Points on a hilly landscape, in no order, each with its height.
A climber steps from a point to the highest of its 2 nearest points, and stops where none of them is higher. Distance is the straight distance between rows; heights are no part of it.
Z_185 height 73.9: [-32  12  11 -29   0 -27  -7 -27 -23  10   8 -10  21   0 -22 -10 -21 -12
  20   0  19   0  -9 -17  17   5 -17 -22   5  19 -11  25  -9  -4 -18  12
  -4  14 -15 -22  13  42 -28   6  11  12 -22 -17 -24]
Z_126 height 17.0: [ -4   0   7  11  -6  11 -27   7  -1  16  -5  -2   6   3 -11  21   3 -24
 -19  12   6   5  25 -16  14  -6  14  10  -5  12  -2  13  -1 -22  21  15
 -22  28 -22   2  17 -23  -5   6  11  -7 -30   2   9]
Z_576 height 27.0: [ 15  -7  -5  11   3   8   9  27   2  -1   1   3 -14  -4  17 -13  -9  16
  14 -24 -19 -19  -8   7  -4 -24   7   0  -7  -2   2 -18  -3 -17  17 -20
  -3 -10  33  25 -27  -7  22  -5   3  -2  17  22 -16]
Z_51 height 30.9: [-10  -3  -5 -16 -15   5   1 -12 -22  -6  -2 -10  -8 -14  14  -2  -7  -6
  12   1  10   7  -9  10  27 -15   1   6  -2   1   9   6 -12   0   2  -5
  -5   8 -13  -4   9   9  -5  12   2  11   0  -8 -21]
Z_411 height 56.3: [-15   4   6   3  -8 -15 -18   7 -29  22   9 -29  -1  16  -5 -19 -26   2
  18  -2 -16 -20   1 -26  21 -23 -15 -19  -7   9  -7   7  -2 -39  20  -5
 -26  -1  11   8  -4  14   3  -4   6 -12  -6   9 -49]
Z_410 height 64.6: [  7   0   3   5  16   5 -14   0   7  -6   4  20  22   6 -30  13   6 -15
 -22  20  -2  13  16  -4 -21  28   4  -6   4   0  -8  -7   6   5 -10  12
   7   9  -2 -15  20  -5 -21   2   3 -14 -17  -9  27]
Z_240 height 37.7: [  3   9   2  13   2  13  -6  15  13  29 -13  -3 -16   9   8  -4   9 -15
 -11 -15   1 -12  16 -11   9 -22  28  23  -5  12   2  15  -8 -13  10   4
 -31  14  -6  24   3 -31   5  -5   3  10 -16   7   7]
Z_531 height 67.9: [-18   9   1 -18   3 -24  -4 -29 -22  -5  20  -1  24  -1 -29  11 -13 -12
  16   3  25   9  -1 -14   3  12 -14 -24   3  31 -10   9  -3 -10 -18  18
   6  20   0 -22  16  49 -30   3  19  -2 -19 -25 -14]
Z_439 height 36.1: [ 24   1   2  10  17 -28  -1  15  -2   5  18 -11   2   9 -16  -4 -19  11
  -8  -6 -32 -13   5 -12 -26  20 -24 -26 -13   8  -5 -30  12 -30   9 -17
  21 -24  38   2 -16  23   5 -19   7 -29   1  -1 -17]
Z_753 height 41.4: [-30  29  13 -18  22  -8  16   3  -5  26  -8  -7 -11  26  -1 -25 -12   0
  18  -9  22  -7 -10 -11   6 -10  -1  -9   4  23  19   5  11   2 -27 -11
   0 -11   7 -19 -12  20  -9 -24   5   4   6 -25 -11]
Z_847 height 10.6: [  9 -26   6   4 -10   2 -27   3   6 -22  -8   6  19 -19   4  10  14  -7
 -26   0 -14  -5   4   5  -1   5  11  17   5 -29 -15  21 -24  17  14   4
  -8  12 -21   7  25 -31   9  21 -13  24 -17  25  23]
Z_109 height 14.7: [-26   7  20 -14   4   4 -14   2  -4  -4 -13  -6   4   2   2 -19   2 -12
  -6   8 -10  12 -21  -4   6  29   5   1  12  -3  15  19   6  41 -13 -15
   7 -12 -39 -22   3 -18  -6  13  -6  13   9  10   2]
Z_592 height 37.3: [-27  17   1 -17   4   8  18  -9 -14   7  -5  -6 -15   4   6 -14  -4   0
  22  -5  28   9 -14   6  18 -13   1   1   7  15  21   5   8  10 -18  -9
   2  -2  -3 -15 -10  16 -10  -9   7   8  12 -27 -14]
Z_569 height 19.8: [-28  12   9 -16  -4   0   8  -3 -12   1  -5  -8 -19  -3  18 -36   1   0
  17 -13   8  -1 -30  -1  25 -13   6  11  11 -13  17  16  -8  36 -19 -13
  -6 -14 -23  -4  -3  -7   3  13 -14  32  23  -2 -16]
Z_63 height 15.9: [-11  -7  -5  -9 -12  11 -17 -16 -25 -20   3  -7  13 -19  -6  30 -13 -10
   8  24  13  21  -2  11  17  13  -8 -13   4  17   4   2   3 -12   6  -3
  12  18 -17 -28   9  14 -13  13  23 -18  -9 -11 -14]
Z_929 height 21.3: [-21   8   9 -12  -7  -1  -4 -16 -14  22  -4  -3   8   8 -21   0   4 -25
  -5   9  19   8  15 -16  27 -10  17   6  -5  20   3  23  -9   2   0  24
 -15  27 -28  -5  27  -2 -21  -2   2  13 -35 -13   5]
Z_214 height 68.1: [-30  13  12 -20   5 -10  -8  -9 -24  12  -1 -17   8   8 -12 -14 -19 -11
  15   5  11   3 -10 -11  18  -2  -7 -18   3  19   2  18  -2  -5  -9  -5
  -6   8 -16 -22   3  20 -18  -1   8   2 -11 -13 -21]
Z_4 height 13.6: [-18   6  13 -18   3 -17 -21  -7 -18 -13   6  -9  24  -6 -15   6 -18  -5
  -7  18  -8  10 -15  -4   0  43 -17 -28   6   8  -1   2   4   2 -13 -10
  25  -2 -18 -31   8  17 -24  18   9 -12   4   0 -17]
Z_812 height 11.7: [  9  -5 -10  10 -19  -2   3   6 -10   5   7 -14 -13  -9  12   2  -9  -2
   9 -20 -12 -18   2  -8  26 -36   3  12 -16  14  -1 -12 -18 -41  33   5
 -19  11  14  41 -18   2  20   6  16  -2  -8  17 -32]
Z_871 height 59.4: [-16  12   3  -5   1 -12  -3  11 -29  20   9 -19 -11  15   2 -18 -29   3
  26  -9  -1 -15  -8 -15  16 -27  -8 -20  -4  11   2 -10   4 -32   9 -15
 -10  -8  19   1 -10  24   5  -9  10 -10   7  -6 -46]
Z_559 height 60.7: [  3   5 -11  -5   9 -25   9 -24  -6 -10  26  14  18   0 -29  10   5  -8
   9  -3  19  14   8  -9 -11  19 -15 -14   1  19 -13  -3  -1 -13 -23  28
   7  14  17 -12  15  43 -33  -5   9   0 -13 -32   2]
Z_447 height 33.7: [  8  -4 -16  -7  -2 -14  23 -24   2 -28  17  15   6 -19  -6  -2  17   5
  10  -7  20  15  -4   9  -7  18 -23   2   5  -6  -1   2  -6  14 -29  16
  15  -6   8 -13   6  32 -15   3  -6  17   6 -19   5]
Z_342 height 14.1: [-24   7   2  -8 -25  -1  -6 -11 -30  25  -3 -34  -2   8   6   1 -14  -7
   5   7   6  -8   4 -20  38 -32   0   1 -12  24   3  12 -11 -34  22   6
 -25  21 -19   9   7   7  -2   8  13  -4 -18   6 -42]
Z_700 height 2.0: [-11  17   7 -13   5 -23  25  16 -11  15  15   0 -25  13  14 -42 -15  20
  22 -21   0 -19 -26  -7   3  -8  -5  -9   2 -20  14 -17   3   7 -21 -24
  11 -37  20   4 -15  16   6   4 -15  21  37   1 -30]
Z_662 height 0.4: [  7 -11  -6  -4 -15 -10  -2  11 -22 -18  13  -7  -8 -14  20  -7 -27  16
  28  -1 -17  -8 -23   7   8 -12  -5 -11   2 -26  -3 -19  -4 -10  19 -20
   7 -15  16   8  -8   8  17  21  -5   2  29  17 -40]
Z_867 height 42.7: [ 20  18  -6   5  -1  -6  27  -5  16  -7   4  -9   0  -3   0   2   0  24
 -16  15   5   3  -7  14 -27  31 -20 -23   2  11   5 -28  24  -9 -20  -2
  37 -23  22  -3 -12  42   2 -16   5 -21  17 -26   9]
Z_804 height 63.3: [-26  14  11 -19   4 -20 -10  -3 -29  17   7 -24   5   8  -8 -17 -34   1
  24   3   0 -11 -14 -15  18  -8 -15 -28   2   6  -5   6   1 -22   0 -13
  -3  -6  -3 -20  -1  29  -9   1   9  -5   3  -9 -43]
Z_986 height 52.0: [ 26 -18 -15  14   4  -1  -3 -10  14  -7  16  35  15  -6 -35  18  14 -14
 -11   0  -1  12  30   1 -14   9   3   2  -7 -10 -23 -11  -7   1   4  32
  -5  21  14   8  18  -1 -13  -2  -1  -1 -30 -14  32]
Z_276 height 7.7: [-10   1  10  -8   3   7  17   3  15 -16  -6   2 -16  -2  32  -6  20  27
   4   1   7  -6 -29  17  -9  -4   0  12   7 -11  13  -3  10  61 -23 -12
  19 -32 -15   0 -14  -7  31   6 -23  15  38  20  14]
Z_970 height 51.2: [ 11  10 -10   7   7  -5  34 -19  35 -10  -2  19   4   4  -3  -9  30  16
  -8   5  15  16   2   8 -33  26 -14   7   8  -9   2  -7  11  26 -40  25
  23 -12   5  -8  -3  19  -8 -14  -9   4  15 -17  35]
Z_881 height 65.0: [  3   4  11   3  15  20 -19  10   5   1 -14  -6  10   9  -5  19  -7  -7
 -24  31  -6  11   6   3 -14  27   4  -4   2  11  11  -4  19   2   4 -11
  17  -3 -13 -21   3 -20 -10   1  10 -29  -2   4  16]
Z_788 height 8.6: [  6 -27   9   2  -9  -4 -24  11   9 -27 -10  -2  11 -15  22   9  11   9
 -13  -5 -18  -8 -14  10  -4  -6   8  10   9 -28 -14  17 -20  20  15 -11
  -7  -1 -15   9  12 -35  23  24 -17  19   7  40  11]
Z_548 height 58.7: [  9  -7   0  14  11  -4 -27   1   1   0  19  27  25   5 -42  19   5 -23
 -20  15  -5   9  29 -17 -15  19   3  -9  -4  -1 -21  -9   0  -9   5  22
  -5  24   6  -6  22   1 -23   1   5 -17 -30  -8  18]
Z_945 height 46.6: [  5  -8  11  10  -7 -23 -24   9 -12   6  12 -14  12   7  -6 -39 -10   5
 -11  -6 -49 -16  -8 -13   4   8  -9 -12  -5 -37 -16  31 -19  -8   6  -5
 -26 -20   3   9  10 -23  -6  17 -26  23   3  33 -24]
Z_400 height 33.0: [ 35   0  -4  16  13  -8  17   8  15   2  11   6  -9   7  -7  -7  -3  16
 -12 -14 -23  -9   6   4 -29  13 -14 -16 -13   1  -3 -33  12 -17   3 -11
  21 -21  43  10 -24  19  12 -27   0 -24   4   0   2]
Z_989 height 52.8: [  4   7  -9  -3  15 -19  16  -9  -4   5  19   8  -3  10 -15  -7   3   2
  12 -13  10   2   9  -9  -7   1 -15 -14  -4  15  -1  -9   3 -18 -18   4
   1  -3  27  -8  -2  35 -15 -19   3  -2 -11 -26  -3]
Z_906 height 34.3: [  8 -20   1   6  -6   6 -29  13  -3 -19  -9  -5  13 -16  12  17  -7   3
 -11  16 -22   4  -2   9  -1   8  -3  -2   6 -13  -5   4  -6  -5  15 -13
   3   2  -8 -10   7 -23   6  16   2  -7   2  25  -4]
Z_749 height 27.5: [-14  -1  -9 -27 -27  -7   7 -32 -26  -7  -1 -17   1 -22   5  -8   4  -9
  -1   1  13   6  -9   2  39 -13   8  18  -5  -5   7  22 -29  12   1  17
  -5  18 -31   1  19   8 -10  19  -8  33 -15  -1 -16]
Z_770 height 3.1: [-13  13  -3 -14  -3   2  27   9 -12  -3   5   3 -24  -1  23 -23 -12  20
  26 -10  14 -10 -27  11   6 -16   2   0   6 -13  21 -19   7  13 -15 -22
  14 -24  12   0 -16  14  14   7  -3  11  37  -8 -24]
Z_868 height 24.4: [ -7   9   0  -3   2  38   8   8  10  -5 -28  -2 -15   1  27  16   2   4
   5   9  16   4 -10  20  -4  -3  18  14   6  17  18   3  17  13  -4 -17
   8  -2 -10   0 -14 -19  10  -5   4  -9  21   0  17]
Z_520 height 31.3: [  7  -6   3   1   2  14 -10  23  -1  -4 -13  -9  -2  -5  18   8 -13   9
  -3  12 -15   0  -6   7  -4  -1   3  -1   2   4  10  -8   9  -6  12 -24
   7  -9   3  -6  -9 -18  12   6   6 -17  16  20  -9]
Z_495 height 15.4: [-24   6  11   0 -18   1 -20  -3 -18  28  -5 -21   6  14 -10   9  -4 -18
 -10  15  11  -6  19 -30  28 -19   5   1 -10  26   1  22  -3 -31  18  15
 -31  25 -25   5  15  -9  -5   2  12  -9 -35   7 -17]
Z_976 height 34.4: [ 18  -6   1   1   3  12  12   0  27 -16 -15   7   5   0   8  17  14  18
 -23  23   0   5  -4  20 -32  23  -6  -1   3  -3   1 -11  16  28  -8  -6
  24 -19  -2  -4  -3  -7  10  -7  -8 -14  11   6  34]
Z_848 height 59.3: [ 10  16 -13  16  16  15  29 -10  31  17 -10  22  -8  19  -8   1  22   7
   0   4  17  15  21   4 -29   8  10   6   1   2   2 -11  23   7 -23  21
   6   2  12   2  -5   2 -10 -34  -5 -14   5 -23  41]
Z_11 height 58.0: [  8  -8  -2  13   3  22 -27  14   1  -8  -7   1  13  -3  -8  42  -2 -11
 -15  29  -1  13  18   2  -7  15   1  -3   0  16  -1  -6  15 -18  19  -2
   8  16  -8 -17   7 -18  -5   4  22 -36 -15   4  14]
Z_257 height 42.2: [ 29  -7 -10  25  16  18  -3  13  31  15  -1  27   8  14 -27  22  11  -9
 -21   3  -9   6  38  -4 -33  11   8   4  -8 -12 -20 -21   9   2  16  16
  -3  13  14   7  -6 -17   0 -13   2 -27 -14  -3  49]
Z_202 height 33.8: [-17   6  -6 -19 -10  -1  16 -20 -28   8   5 -12 -13  -4   5  -4  -8  -3
  23  -3  28   8  -7   3  28 -26  -3   1  -3  17  13   2  -6  -9  -2  -2
  -4  10  -3  -7   0  28  -8  -1   8   8  -3 -27 -27]
Z_317 height 47.7: [ 12  -9  -3  15 -11  17 -22  14  16   3 -14  -4  -1  -6   9  50   1 -12
  -8   5   9   0  18  -7  12 -11  12  20   0  22  -4   0   8 -40  35   5
 -18  27 -13  19  -6 -28  19  10  30 -28 -18   9   5]
Z_645 height 27.9: [ -4   7   5  -6  11  15   5  14   4   5 -15  -4 -12   4  19  -8   0   8
  -1   3  -1   0 -13   9  -7   2  10   6   2   3  18  -3   9  19  -9 -23
   7 -17  -1  -6 -10 -20   5  -5  -6  -1  19   8   4]
Z_130 height 4.8: [-10 -21   0 -15 -12  -4   0 -10 -11 -42   0  -4  -2 -25  23   7   6  12
  14  -1   6  -1 -28  18  16  -6  -9   5   9 -27  -3   5 -11  38  -1  -9
  11 -11 -22  -8   3   3  24  30 -14  17  24  17  -8]
Z_122 height 31.7: [  9  -1   6  14  24  -3 -15  18   7  19   0   6   3  19 -19  -9   1  -9
 -17   1 -21  -6  17 -15 -21  10  -1  -5  -6  -3  -5  -4   2 -10   6  -6
 -10  -5  13  -3   2 -15 -12 -15  -3 -15 -17   6  10]
Z_140 height 49.3: [ 19 -21 -15  -2 -13   4  15  -7   6 -43   1  10   4 -19  14  24  11  21
   6   3   2   2  -4  29 -17   3 -14  -5   1 -13 -12 -14  -2   7   2  -6
  18 -12  20   1  -9  13  20  -3  -7  -6  13   2  12]
Z_993 height 40.1: [ 19 -13  -7   8  -5   7   9   3  45   5 -14  10 -10  -1  17  25  20  -3
 -10 -37   5 -18  11  13  -7 -28  35  31   2  -1 -18   4 -16   0  21  15
 -11  25   5  50 -11 -31  24  -6   1  14 -10   9  39]
Z_156 height 14.9: [  8   0   7  18   3  26 -25  13  18  19 -17  11   8   3  -8  31   8 -23
 -22   8   7   2  30  -7  -2   2  30  25   5  -1  -8   8   4  -1  22  15
 -16  26 -28   4  14 -39  -1   6   2   1 -23  -3  40]
Z_421 height 52.3: [ 18 -18  -9  18  -9  15 -21   8   6 -11  -2   8   4 -11  -5  50   1 -15
  -8  12   3   7  26   0   3  -1  -4   3  -6  13 -11  -9   7 -32  33   9
  -5  26   3   6  -1 -14  10   4  27 -34 -22   3  10]
Z_676 height 40.9: [ 10   8   6   3  11   4  19 -11  36  -5 -10  10   4   7   1  -1  21  13
 -24  19   4  11  -4  11 -34  37  -9   4   8  -5   9  -9  15  42 -30   6
  25 -22 -13  -5   1   0   1  -7 -13  -1  11  -3  42]
Z_319 height 34.2: [ 20  -6   7  28  17   3 -29  28  17  22  -2   8   6  15 -27   3   2 -15
 -29   5 -31  -7  25 -17 -28   7   1   3  -7  -9 -12  -6   1 -15  24   0
 -15   3  12   2  -7 -31   0  -7   5 -26 -22  19  16]
Z_933 height 2.8: [  0 -16 -13 -13 -18  -7  17 -10 -13 -32  10   0 -12 -25  26  -2  -3  13
  24 -11  11  -5 -21  19  17 -22  -5   9   6 -25   0  -8 -16  16   0  -9
   7 -11   5   8   0  18  20  21 -10  21  24   2 -20]
Z_229 height 32.5: [-30  17   4 -17   0   0  26 -22  -4  15  -6   2 -13   7  -2 -19   9  -9
  21 -11  36  11  -5  -1  22 -18   6  18   5  20  23  20  -1  21 -25  14
  -6  12 -11 -10   2  10 -21 -16   1  28  -7 -34  -2]
Z_308 height 16.9: [-27   9  15 -12   4  10   1   4  -1  -4 -15  -7 -15   1  21 -21   8  -2
   6  -2   0   3 -32  -1  10  13  10  12  15  -6  23  16   8  58 -19 -17
   4 -18 -38 -14  -9 -21  13  11 -11  21  25  11   2]
Z_263 height 64.2: [ 25 -15 -25   9  -6   9  27 -14  20 -26   2  22   0 -14  -1  21  21  13
   7  -2  10  10  14  24 -22   2  -9  -2  -1  -6 -13 -13   4  -1  -2  13
  13   3  24   6  -8  16   9 -19  -1  -9  -2 -13  26]
Z_129 height 22.1: [-15   6   3  -8  -6  -1   2  12 -14   6  -1 -10 -17  -2  22 -37 -10   8
  17 -10  -6 -12 -25   0  21 -24  15   4   3 -13  10   7 -12  13  -5 -16
 -16 -13  -7  10  -1 -11   6  13 -13  25  26  13 -26]
Z_616 height 33.1: [  8  -4  -8   5   0  22  11   4  25   0 -17  10 -13  -4  26  13  13   2
   4 -19  12  -7   7  15  -3 -26  25  21   3   5  -2   3  -1   2   6  -5
 -11  12   6  26  -5 -20  16  -9   1   9   2   3  27]
Z_720 height 29.9: [ 28 -10  -5  10   5  -2   9  15   3  -8   9   5  -7  -6   6  -4 -10  15
   4 -14 -26 -12   0   9 -18  -1 -10  -8 -11  -6  -3 -27   2 -19  16 -16
  11 -17  38  11 -23   7  17 -11   1 -16   9  12 -11]
Z_886 height 46.1: [-16  22   3  -6  27 -11  17  -4   6  24  -1   5  -4  27 -14 -16   2  -4
  11  -7  22   0   8 -15  -6  -7  -2  -8  -1  26   8   3  12  -5 -27   4
  -5  -2  13 -16  -3  18 -18 -31   3  -4  -9 -30  10]
Z_113 height 37.5: [ 34 -20  -3  23  10   5 -22  17  21  -2   0  18  17   2 -22  24   1  -4
 -29  13 -30   3  24   1 -36  18  -4  -3  -7 -16 -18 -17  -1  -7  23  -1
   8   4  15  -2  -3 -22   2   0   7 -29 -21  17  30]
Z_303 height 47.2: [  2  27 -13   9   9  19  37 -10  18  14 -10  12 -18  14   7  -4  17  18
  10   1  28   8   9  13 -18  -4   5   5  -2  17  16 -12  28  -5 -23   7
  11  -2  20   0 -19  18   0 -39   2 -14  18 -29  20]
Z_218 height 53.0: [ -6  -4   5  13 -15 -19 -29  -2 -28  14  18 -25  11   9 -13 -20 -27   3
   4   2 -41 -16   4 -16  16  -7 -22 -16  -7 -12 -17  24  -9 -40  23   2
 -24  -4   8  14   2  -5  -4   7  -7  -3  -9  23 -46]
Z_831 height 19.2: [-17   8   7  -1  14  11 -10  -2  -1  13 -10   6   5  13 -17   5   4 -22
  -4  10  15  13  12  -8   4   5  14   3   2  17   7  11   5   3  -6   9
  -9  15 -18 -15  17  -9 -20  -7   4  -2 -22 -16  15]
Z_352 height 27.1: [ -3   9 -12  -2  -1  13  26  -7   9  13  -8  10 -25  -3  22  -9  14   1
  13 -22  24  -4   7   9  12 -35  20  25  -4  13  16   3  -3   4 -10   2
 -12  12  10  21  -4  -6   6 -17  -3  19   3 -14   6]
Z_103 height 24.3: [  3  -1  -3   4  -5   0   0  16  -5   7  -1  -7 -14  -4  17 -25  -7   2
   6 -16 -17 -14  -8   0  12 -26  12   5  -5  -6   2   4 -15 -11  10 -11
 -19  -2  12  21  -5 -13   9   4  -4  15   7  18 -21]
Z_934 height 17.3: [-14   1   2  -5  -3  12 -14  -7 -17   1  -4  -7   5   0  -9  20  -4 -17
   3  16  19  16   7  -4  17   0   4  -6   0  28   8   6   9 -15   5   1
  -2  21 -16 -18  11   6 -15  -1  20 -17 -18 -15  -5]
Z_754 height 1.0: [ 12  -1   0  -5  -5 -27  13  14 -13  -5  24  -1 -16  -2  12 -33 -19  18
  23 -17 -22 -13 -25  -3  -1  -1 -12 -12  -5 -30   0 -20  -6  -3  -2 -20
   5 -33  25   8 -12  15  12  11 -20  15  30  14 -31]
Z_297 height 39.0: [ 16  16   2   2  10 -17  12   8   2   4   9 -18   2   7  -5   5 -17  15
 -12   8  -7  -9  -4   0 -21  24 -23 -33  -4  17   8 -31  25 -20  -9 -16
  33 -24  29  -3 -10  38   1 -16   7 -26  13 -22 -10]
Z_249 height 27.2: [ -9  16  -8  -6   5  -4  38 -17   6  16   2  13 -19   7   7 -24  17   2
  20 -23  32   3   5   1   9 -25   0  18  -2  11  19   5   0   8 -29  10
  -5   3  15   2  -4  16 -11 -26  -6  24   5 -34   0]
Z_369 height 49.8: [ 22 -21 -12   8  -7   8  14  -9  42  -2 -12  23  -1  -5  -2  34  28  -7
 -10 -25  12   1  26  15 -11 -20  24  24   1 -16 -25   3  -8  13  16  29
  -6  29   7  33   4 -23  14 -11  -9  14 -14  -7  57]
Z_946 height 48.4: [ 18   6 -12  20  23  16   7  -4  26  18   0  29   9  21 -32  13  17  -5
 -16  10   7  16  34  -4 -32  17  10   0   3  -2 -14 -22  19   9 -10  27
  -1  13   9   2   5  -4 -18 -21  -5 -23  -9 -22  52]
Z_731 height 42.8: [ 14  -1   0  15  -6  13 -17  19  26  14 -18  -6  -7   1  17  27   5  -8
 -14 -12  -1 -16  10  -4   9 -23  30  29   4  13  -3  10  -3 -29  29   4
 -27  23 -13  35 -10 -39  21   8  19  -5 -13  18   6]
Z_910 height 24.0: [-12   1  -5 -18 -15  -1  14 -25  -8   6  -5  -4  -1 -11  -4   1  13 -19
   0  -1  25  13   6  -2  33 -14  17  23  -4  13  12  18 -15  14  -6  26
  -6  25 -24  -2  24   1 -17   2  -5  28 -22 -16   8]
Z_823 height 12.9: [ 14 -11   3  12   0  15 -25   7  16  -4  -8  19  21  -8 -14  21  14 -20
 -26   7  -2   5  25  -1  -7   8  22  18   3 -20 -12  10 -13  13  17  15
 -10  22 -20   2  26 -31  -2  10  -7  14 -25   5  39]
Z_212 height 10.9: [ -5   3  12 -14   3  -6  13  -3  11 -17   1  -5  -8  -6  15  -5  11  15
  -5  10  -2   5 -27  11  -4  28 -16  -1   7  -9  15  -3  13  52 -26 -10
  27 -32 -22 -15 -11   9  15  16 -13   9  31   8   6]
Z_315 height 50.1: [  3  -6   9  18   1 -19 -30  10 -13  13  13 -11  14  11 -19 -24 -16  -2
 -13   1 -48 -14   5 -19  -2   6 -15 -14  -7 -17 -18  23 -14 -28  14   1
 -24  -8  10   6   6 -19  -8   4 -11   2 -15  24 -26]
Z_20 height 33.3: [  6   6   4  14  18  17  -6  24  16  29 -14   5 -12  17   3 -10   5  -6
  -9  -8  -8  -5  14  -8 -16  -6  17  11  -4   6   5   1   4  -4   3 -12
 -17  -2   6   7  -6 -29  -1 -16  -2  -7  -5  10  14]
Z_148 height 37.9: [  2 -10  12   2   5  -3 -28   9  -5  -6  -1   1  19  -3  -8  -6   0  -5
 -21  11 -24   4  -1  -6  -6  25   0  -4   2 -22  -5  18 -11   8   1  -8
  -2  -6 -19 -14  19 -25 -10  16 -12   8  -5  24   0]
Z_677 height 74.5: [ -6  11  15   0  21  11  -9   4  14   8 -14   6  14  20 -19   2   1 -14
 -25  22  -3  12   5  -4 -22  37   8   1  10   6   9   0  15  24 -15   0
  14  -4 -20 -20   9 -16 -19  -3  -1  -9  -8  -6  29]
Z_923 height 39.7: [  9 -19  -8  -2  -4  16   8  -3  17 -32 -16   9   3 -10  16  27  21  13
  -3   5  10   4  -4  29 -18   2   0   6   7  -7  -6   1   2  23  -1  -4
  12  -4  -1  -3  -2 -11  15  -2  -9  -4   8   6  29]
Z_766 height 11.9: [-24  -1  12  -3 -16   1 -41  -5 -29   8  -2 -23  22   0  -9  -1 -19  -8
  -7  21 -16   3  -2 -11  27   4 -10 -14   2   1  -3  27  -5 -26  14  -1
  -8  16 -30 -14  18  -9 -16  15   8  -5 -13  15 -34]
Z_712 height 12.7: [ -5  -3  -4   5 -18  -3  -3   1 -19  16   5 -19 -12   1   3   8  -5  -9
   6  -5   5  -8  14 -20  25 -28  -2   2 -16  26   2  -5  -8 -45  28   5
 -24  19   4  23  -5   6   9  -2  19 -15 -20   2 -31]
Z_787 height 61.7: [ 28 -18 -20  17   0   3  14  -9  31   6   6  32  -1  -6 -21  19  23 -13
  -7 -18   3   8  37   6  -9 -14  11  15  -8 -15 -25 -11 -10   5  14  39
  -9  26  16  26   3 -12   5 -15  -2   5 -23 -13  49]
Z_996 height 6.7: [ -1 -18   8  -5  -6  -5 -18   7  -6 -28  -4 -10   2 -17  24  -5   5  13
   1   1 -17  -5 -27   6   8  -1   1   3   4 -27  -4  11 -11  36   4 -15
  -1 -16 -27  -6   7 -21  22  30 -19  18  27  37  -6]
Z_982 height 5.0: [ -7   2   0 -10  -2  -4  23   8   2 -13   5   5 -22  -6  32 -19   6  26
  16 -11   7 -13 -33  12   2 -13  -1   6   6 -25  12 -13   5  43 -20 -17
  14 -34   1   2 -12   1  28  15 -17  19  45  16  -8]
Z_132 height 1.4: [  1 -16 -13  -5 -19  -1  19   7 -17 -36  11   3  -9 -20  27   4 -15  22
  33 -12   2 -12 -25  21   4 -24  -5  -4   7 -28  -2 -29  -6   2  16 -17
  15 -18  21  17 -12  18  30  20  -4  10  32  12 -28]
Z_58 height 12.8: [-12   9  10 -17   4  -2   6  -2   1 -11  -5  -9  -3   0   4  -7  -2   2
  -6  13   0  13 -20   4  -2  33 -11  -9   8   4  17  -1  12  30 -19 -13
  24 -22 -19 -26  -6   5  -5  10  -1  -1  17  -7  -3]
Z_610 height 9.4: [  7   2  -4   6  -2 -20  20  -1 -20  12  29   1 -21   1  -5 -31 -14   2
  26 -38 -11 -21  -1  -8  12 -27  -7  -1 -19   0  -4 -17 -15 -31  11  -2
 -11 -10  42  31 -22  30  11 -18  -6  11  -3  -5 -34]
Z_241 height 12.6: [-24   2  17 -12  -3 -12 -36   2 -21   0   0 -23  24   1 -10 -12 -25  -3
  -3  18 -21   5 -18  -9  14  28 -13 -24   7  -8  -2  18   1  -6   1 -14
  10  -2 -25 -29  12  -3 -19  16   1  -7   5  16 -31]
Z_564 height 14.6: [-16   3  -1 -20  -8   1  -9 -18 -22 -27   4 -12  14 -17  -5  15 -13  -3
   7  18  10  21 -17  12   8  33 -17 -19  10   9   4   0   7   8  -5  -7
  27   2 -19 -33  -2  23 -16  19  17 -11   6 -14 -17]
Z_476 height 49.7: [ 22   6 -16   5  -3  12  32  -6  20 -15  -5   9  -4  -5  10   8  15  25
  -3  12   9   4   0  23 -27  14  -7  -8   0   2   1 -23  19   0 -12   0
  26 -14  22  -1 -17  25  11 -21  -2 -20  15 -13  20]
Z_99 height 41.1: [ 11   7 -15   6   7 -18  30 -27  23 -17  14  24  15   0 -13  -9  32   5
   1  -8  23  18   9   1 -27  30 -21   4   8  -5  -7  -2   2  17 -42  39
  17   2  14 -10   9  28 -27  -6  -4  16  11 -25  28]
Z_714 height 10.5: [ 12  -9  -4  15 -13 -15   6   1 -16   8  21  -9 -15  -7   1 -23 -12  -2
  10 -29 -30 -23   0  -6  19 -30  -2   4 -22  -1  -8  -6 -26 -38  29   8
 -20  -3  29  44 -19   5  17  -1   1   9  -7  19 -33]
Z_25 height 42.1: [  2 -12  13   9  -7  -7 -28   5  -7  -6   3  -9  13  -5   2 -28   3   2
 -19  -1 -35  -8  -8  -8   5  12   0   0   3 -38 -10  33 -22  15   1  -5
 -22 -12 -22  -1  20 -32  -1  22 -26  29   2  36  -5]

Call two points neighbours if one is among the 2 nearest of the other. Go from one point of each pair to the other, from neighbour to neighbour, staying as high as possible. Name the lowest point that can't be avoided.
Z_677, Z_126 => Z_766
Z_970, Z_787 => Z_122
Z_263, Z_848 => Z_303
Z_263, Z_970 => Z_976
Z_787, Z_677 => Z_986

For each start below, name the point where the climber stops.
Z_700 => Z_263
Z_749 => Z_185
Z_720 => Z_263
